Each row is a point on a landscape with many peaks, with its height.
A climber steps from a point to the highest of its 4 nearest points, and stops where none of them is higher. Distance is the straight distance between rows; heights are no part of it.
diz: [121 124 125 140 114 147 132 140 124  78 132 128 128 132 143 132 134  83
 123 154]  h=5.30
seto: [141 143  26 185 110 132  62 145 157 146  80 153 107 109 140 207 110 109
 116  89]  h=7.49
ripo: [131 111 171 125 125 139 133 112 108 127 158 111 140 124 122 112 143 138
 141 154]  h=1.30
Mopu: [114  76  86 167  91 134 106 180 122  43 142 110 142 126 177 164 144  83
 104 169]  h=5.65
litis: [144 135  84 145 120 114 119 124 154 160  95 148 110 118 124 154 129 127
 121 100]  h=5.72
nem: [137 157  89 147 126 107 101 117 156 187 102 169 102 107 113 175 106 140
 138  75]  h=4.18
Teda: [132 155 151 100 143 122 146 108 129 161 125 128 127 146  82 104 126 172
 147 125]  h=5.82
Zuz: [124 119 138 132 120 143 126 137 120 114 126 138 122 123 119 117 134 104
 131 143]  h=4.95
zupe: [133 156 184  81 140 109 161  97 136 197 117 150 121 138  86  92 124 193
 147  83]  h=8.13
padop: [111 167 198  84 137 123 153  98 101 167 127 119 133 136  88  61 129 184
 149 110]  h=7.65
nusar: [131 122 108 133 124 130 128 143 122 136 106 131 109 127 109 117 141 115
 138 120]  h=3.54
tik: [116  80  83 166  83 133 105 176 137  50 135 110 136 127 170 168 144  72
 106 177]  h=5.47
duzud: [141 171 175  82 144 105 146  89 148 210 115 167 115 138  82 112 103 180
 142  67]  h=6.23
nokag: [146 167 151  92 152 112 149 103 145 188 116 149 119 150  90 123 110 169
 135  90]  h=6.58
Refa: [152 106  33 169 127 137  81 151 157 121  91 144 117 108 136 178 117  77
 110 130]  h=8.18
lotab: [145 165 115 116 134 119 115 110 133 217 110 158 105 132 107 157  94 163
 148  53]  h=6.01
Vedif: [123 111 128 136 120 143 130 152 129  63 148 124 137 126 156 137 138  88
 114 168]  h=5.32
Geba: [148 128  22 177 115 141  69 152 159 139  85 150 113 111 143 195 118  85
 101 107]  h=7.58
vop: [135  85  36 175 122 137  87 157 144 108  99 142 113 111 142 176 128  62
 119 147]  h=7.78
led: [131 132 153 124 131 133 135 113 111 140 134 117 128 132 101 108 138 152
 147 146]  h=4.27
forif: [ 97 122 231  75 168 101 202  90  72 100 185  91 165 135 144  33 136 163
 140 162]  h=8.10
Kir: [102 127 219  80 174 119 183  95  96 105 181  86 158 135 138  51 132 154
 130 156]  h=8.57
zifev: [151 105  69 165 112 142 123 137 135 111 102 132 115 123 132 158 129  98
 132 141]  h=6.32
vug: [124 100  90 166  96 150 116 151 116  85 126 125 128 134 157 166 129  82
 123 156]  h=5.88
mase: [114 104 148 132 126 128 139 143 129  67 158 116 143 119 158 124 147  98
 121 171]  h=5.36
Did: [112 152 230  80 151 128 151  84  97 147 162 114 135 131 104  47 132 178
 128 131]  h=7.56
lefun: [144 110  16 176 117 142  71 157 160 121  83 138 123 111 143 190 121  76
 105 118]  h=7.84
foseg: [129  79  72 170  98 134 107 164 128  81 123 128 125 130 154 175 122  72
 123 167]  h=6.80
manu: [100 127 194  81 172 109 180 103  81  83 192  90 166 145 147  58 132 153
 124 178]  h=7.79
rem: [154 114  54 159 115 141 124 137 147 124  99 134 117 123 132 153 126  98
 130 132]  h=7.41
Nupa: [134 109  89 156 103 150 124 147 125  98 114 137 119 125 144 157 122  88
 135 152]  h=5.00
Baz: [132 131 138 117 135 131 126 118 115 138 127 129 123 127  98 111 133 130
 141 141]  h=3.04
zozaz: [145  91  47 167 119 140  96 149 148 107 103 140 122 122 135 167 119  84
 127 152]  h=7.45
keli: [126 107  98 157  99 151 121 149 114  88 128 122 123 135 148 150 130  78
 119 154]  h=5.42
Gunu: [119 105 171 128 126 124 142 122 118  98 158 110 143 122 147 110 151 123
 124 155]  h=5.05
kot: [133 136 175 109 125 145 147 110  99 140 147 112 136 138 111 102 135 164
 142 139]  h=5.13
Komup: [ 92 109 174 111 157 117 159 138  92  81 175  82 162 136 163  86 149 128
 120 169]  h=2.10
kisi: [135 135  97 135 121 118 124 135 141 161  99 131 116 124 113 131 135 133
 123  99]  h=2.41
Vuri: [147  98  19 175 117 146  74 157 161 120  82 142 117 106 142 178 125  66
 109 129]  h=7.89
Fupi: [147 181 151  91 150 116 132  93 140 214 116 166  99 135  87 128  83 166
 145  55]  h=6.30
vad: [144 156 183  80 141 101 150  86 148 221 121 163 110 136  79 103 101 184
 145  62]  h=6.35
gem: [108 108 133 139 121 126 146 143 129  48 161 106 155 119 168 118 152 108
 114 188]  h=5.76
Zoke: [137 148 162 103 128 138 149 103 111 149 128 113 130 142  97  98 131 167
 148 129]  h=5.69
mobe: [117 116 118 141 103 148 118 153 123  70 141 117 129 135 159 149 135  83
 114 157]  h=5.34
navo: [130 123 184 115 133 145 141 111  98 128 152  96 137 131 132  98 131 146
 134 137]  h=4.04
Mogom: [118 162 193  89 134 115 165  99 120 179 121 131 135 139  94  76 130 196
 159 106]  h=8.05
Nal: [107  79  80 153 104 135 102 192 119  24 147 100 156 117 182 140 156  78
 101 184]  h=6.12
Veri: [122 118 152 131 127 128 124 122 115 124 137 120 124 123 105 114 137 124
 136 144]  h=3.15
pegar: [128 134 194 102 134 146 152 107  94 121 158  96 147 136 131  89 133 149
 131 141]  h=6.91
dotuz: [124 114 155 138 122 136 134 129 127  84 149 126 134 114 141 115 144 106
 120 159]  h=5.29
ziza: [146 142  52 163 122 126 102 135 167 146  96 159 111 117 126 176 115 109
 112 108]  h=7.39
Toz: [116 129 232  70 171 124 174  86 102 117 173  97 153 130 130  48 134 167
 133 145]  h=8.64
Leg: [143 169 127 101 140 119 126 101 139 209 115 154 101 144  95 136  93 164
 129  60]  h=6.16
zud: [141 145  95 148 120 103 115 116 150 186  97 160 106 112 121 162 113 138
 127  80]  h=3.59
Vab: [134 169  62 159 135 114  80 129 162 164  90 176  86 103 117 191 101 114
 139  64]  h=6.69
losi: [144 155 128 108 139 119 125 116 139 197 113 151 109 144 105 144 113 160
 127  66]  h=5.70
Guris: [109 103 118 139 133 134 141 151 124  30 169 106 161 128 175 114 143 102
 114 197]  h=6.62
Lamib: [144 157 145  97 147 120 146 103 143 173 118 139 119 146  85 118 124 173
 133 108]  h=5.74
Gitu: [119 137 227  78 155 132 167  89 106 126 167  98 148 126 126  49 126 162
 125 142]  h=8.73
bafak: [117 161 199  75 142 118 160 101 113 191 120 135 131 144  85  72 129 203
 150  89]  h=7.54
mozog: [117 166 200  93 128 137 158  96 100 153 134 108 132 130 107  63 131 166
 147 125]  h=7.36
fesu: [124 151 206  95 145 146 162  98  95 128 157 104 147 141 129  76 135 156
 131 131]  h=8.36
zedu: [141 146 129 102 145 122 125 130 141 180 114 125 121 142  89 137 123 155
 127  94]  h=3.67
kope: [136 145  19 200 109 132  64 149 160 151  71 167 100 102 144 223 106 119
 131  84]  h=7.33
kib: [109  92  98 158 106 146 109 179 125  41 148  99 147 135 176 148 145  83
 100 183]  h=6.27
zifel: [115 127 204  94 162 137 159 112 103 110 168  86 159 137 144  82 134 145
 131 148]  h=8.14
ramok: [145 142  26 178 120 134  62 149 155 141  87 153 109 114 137 195 113 102
 107  99]  h=7.53
Vaz: [114  77  71 179  87 130  96 172 134  66 126 130 124 120 160 183 137  61
 111 177]  h=5.99
dip: [108 106 134 138 126 136 132 154 134  55 153 113 145 129 162 125 143 100
 116 176]  h=5.43
lemuf: [101 100 172 121 138 120 146 140 111  85 163  93 159 127 170  95 156 132
 119 162]  h=4.54
visop: [145 162 181  81 143  99 137  77 141 241 121 169 100 138  66 105  85 195
 155  50]  h=6.43
Zovu: [124 128 192 111 141 141 151 113  98 121 168  95 147 138 139  95 139 147
 131 142]  h=6.00
demev: [137 143 113 112 139 122 118 133 134 169 103 128 112 137  96 123 136 153
 126 100]  h=1.28
vaviz: [122 159 174  92 128 121 169  97 122 175 117 136 129 144  93  91 129 185
 148 108]  h=8.30
kegi: [144 154 114 124 130 111 113 118 140 199 108 144 110 129 110 151 111 154
 120  72]  h=4.64
Tud: [146 169 172  84 149 108 132  90 143 225 121 178  97 130  75 109  87 185
 147  52]  h=6.39
poton: [116  74  78 171  80 128 103 178 138  44 127 116 139 111 182 169 147  71
  96 180]  h=5.23
temo: [119  78  81 170  86 129 101 167 126  70 124 124 132 122 160 173 129  70
 117 178]  h=6.21
zomok: [103 123 202  84 172 125 172 103  91  90 180  88 164 147 139  67 138 148
 124 166]  h=8.48
Gonot: [126 113 112 148 105 156 122 145 117  87 133 126 119 130 147 140 128  82
 129 147]  h=5.18
rosak: [124 124 119 141 115 144 122 139 116 115 119 131 117 125 118 121 136 102
 134 137]  h=5.06
san: [132 166  71 155 136 114  99 118 160 178  91 179  89 101 120 183 104 129
 133  76]  h=5.66
zepun: [133  85  57 175 105 137  97 161 139  96 113 132 121 115 147 173 122  67
 127 161]  h=7.34
kivu: [138 144 136 108 143 125 132 117 131 170 117 128 124 147  84 124 123 162
 136 111]  h=7.69
Beka: [126 122 145 127 123 138 120 130 117 116 139 130 122 120 114 111 137 110
 137 144]  h=4.66
Dilav: [115  66  70 172  77 129 101 191 136  23 132 116 144 109 188 158 153  67
  98 183]  h=5.62
Pilap: [112  91 103 146 120 138 116 171 131  30 153 103 158 135 168 143 139  90
 105 187]  h=6.95
mugim: [147 156 112 131 129 112 108 110 135 212 101 151 110 126 112 163 102 156
 136  61]  h=5.71
Bir: [106 105 166 131 130 125 147 132 121  73 157 106 142 117 162 114 152 115
 125 162]  h=5.28
Govu: [147 160 133  90 150 113 137 116 138 184 115 143 119 148  96 135 115 160
 131  85]  h=7.50
besep: [145 162 200  80 150 101 139  80 136 239 124 160 116 144  73  97  92 210
 150  51]  h=6.52
dav: [146 147 100 135 118 109 118 126 143 181  98 147 114 124 119 145 126 139
 124  88]  h=2.68
sogiv: [122 116 189 112 131 140 150 119  99 119 163  95 149 124 148  99 143 141
 132 148]  h=3.57
Bofe: [132 136 121 121 135 131 117 134 124 152 115 131 122 138  96 111 140 138
 133 116]  h=0.70
tafam: [119 107 107 148 105 147 120 162 127  56 141 108 136 138 163 151 137  83
 113 165]  h=5.60
dera: [118 119 140 134 112 141 126 139 126  82 141 131 133 126 141 126 132  91
 123 153]  h=5.33
nev: [105 124 203  88 167 125 175 121  92  95 181  86 161 140 143  74 140 140
 125 158]  h=8.03
gofon: [138 154 206  81 140 107 153  90 133 226 119 158 128 146  81  88 115 205
 151  55]  h=6.81
Kos: [150 129  61 150 114 127 112 127 157 139  92 140 122 121 128 154 126 116
 120 120]  h=7.35
ruli: [114 113 185 113 140 129 143 125  99 106 167  89 157 133 157 102 149 137
 130 151]  h=3.08
degus: [132 162 171  85 139 108 155  99 139 187 119 151 126 142  89  99 122 185
 148  97]  h=7.75
bebe: [136 141 112 124 133 117 123 139 134 172 104 129 111 129 104 134 136 141
 127 101]  h=0.26
Sab: [145 118  80 149 112 135 132 129 138 130 102 139 121 122 129 143 133 106
 131 127]  h=8.24
nosal: [106  99 112 135 126 136 132 159 131  31 164 103 151 134 162 133 145  95
 106 185]  h=8.11
tipud: [113 113 141 134 124 132 135 141 125  67 150 121 139 125 151 126 144  92
 115 163]  h=5.35
dekub: [123 157 203  80 145 104 159 101 126 213 114 149 129 143  89  89 121 206
 150  74]  h=7.32
Tolaf: [111  90  91 166  96 138 112 170 119  66 130 109 130 136 162 167 140  78
 114 166]  h=5.45
Mifu: [145 152 103 140 131 101 107 112 148 197 102 157 103 111 111 164 101 152
 144  64]  h=4.96
lof: [104 102 149 133 132 124 153 141 115  55 163  96 164 123 177  93 159 121
 119 178]  h=4.47
miv: [133 116 104 145 114 147 133 136 122 112 112 133 115 127 121 126 138  94
 144 134]  h=5.67
mav: [100 117 183  99 165 128 154 131  92  95 175  78 158 137 155  85 145 133
 122 158]  h=5.16
Notu: [134 148 173 106 124 142 155  97 109 145 145 108 138 135 114  90 131 165
 143 138]  h=5.59
Bedo: [139 161  44 165 129 131  83 132 166 147  90 164 107 110 127 195 104 106
 117  86]  h=7.46
Mese: [156 115  46 159 125 137 105 137 157 123  91 145 118 112 133 166 120  97
 119 135]  h=7.90
Nabit: [146 155  74 151 128 107 103 117 162 160  93 163 103 107 126 164 113 121
 122  98]  h=6.97
kis: [110 103 156 127 132 125 146 142 126  68 163 105 153 120 169 110 153 115
 117 175]  h=5.38
Doni: [139 161  38 177 123 131  78 144 166 151  80 166  95 110 135 210  99 117
 134  70]  h=7.31
beb: [133 136 143 120 135 130 135 115 123 151 130 125 126 134  88 111 128 152
 144 137]  h=8.58

Where does a climber stop that starts at each point below?
Gunu => nosal
Gonot => Refa
poton => Refa
tik => Refa
Fupi => vaviz
san => Refa
vad => vaviz
dera => nosal
kegi => Govu
Mifu => Govu
diz => nosal
Vedif => nosal
nev => Gitu

Call two points neighbours if one is among the 4 nearest of the other. Go from one point of each pair to the other, from neighbour to neighbour, staying as high as possible. Name the lowest point that can't be avoided.
kivu and Sab => nem
vaviz and Govu => nokag
nosal and Refa => tik
Gitu and vaviz => mozog
Refa and Sab => rem
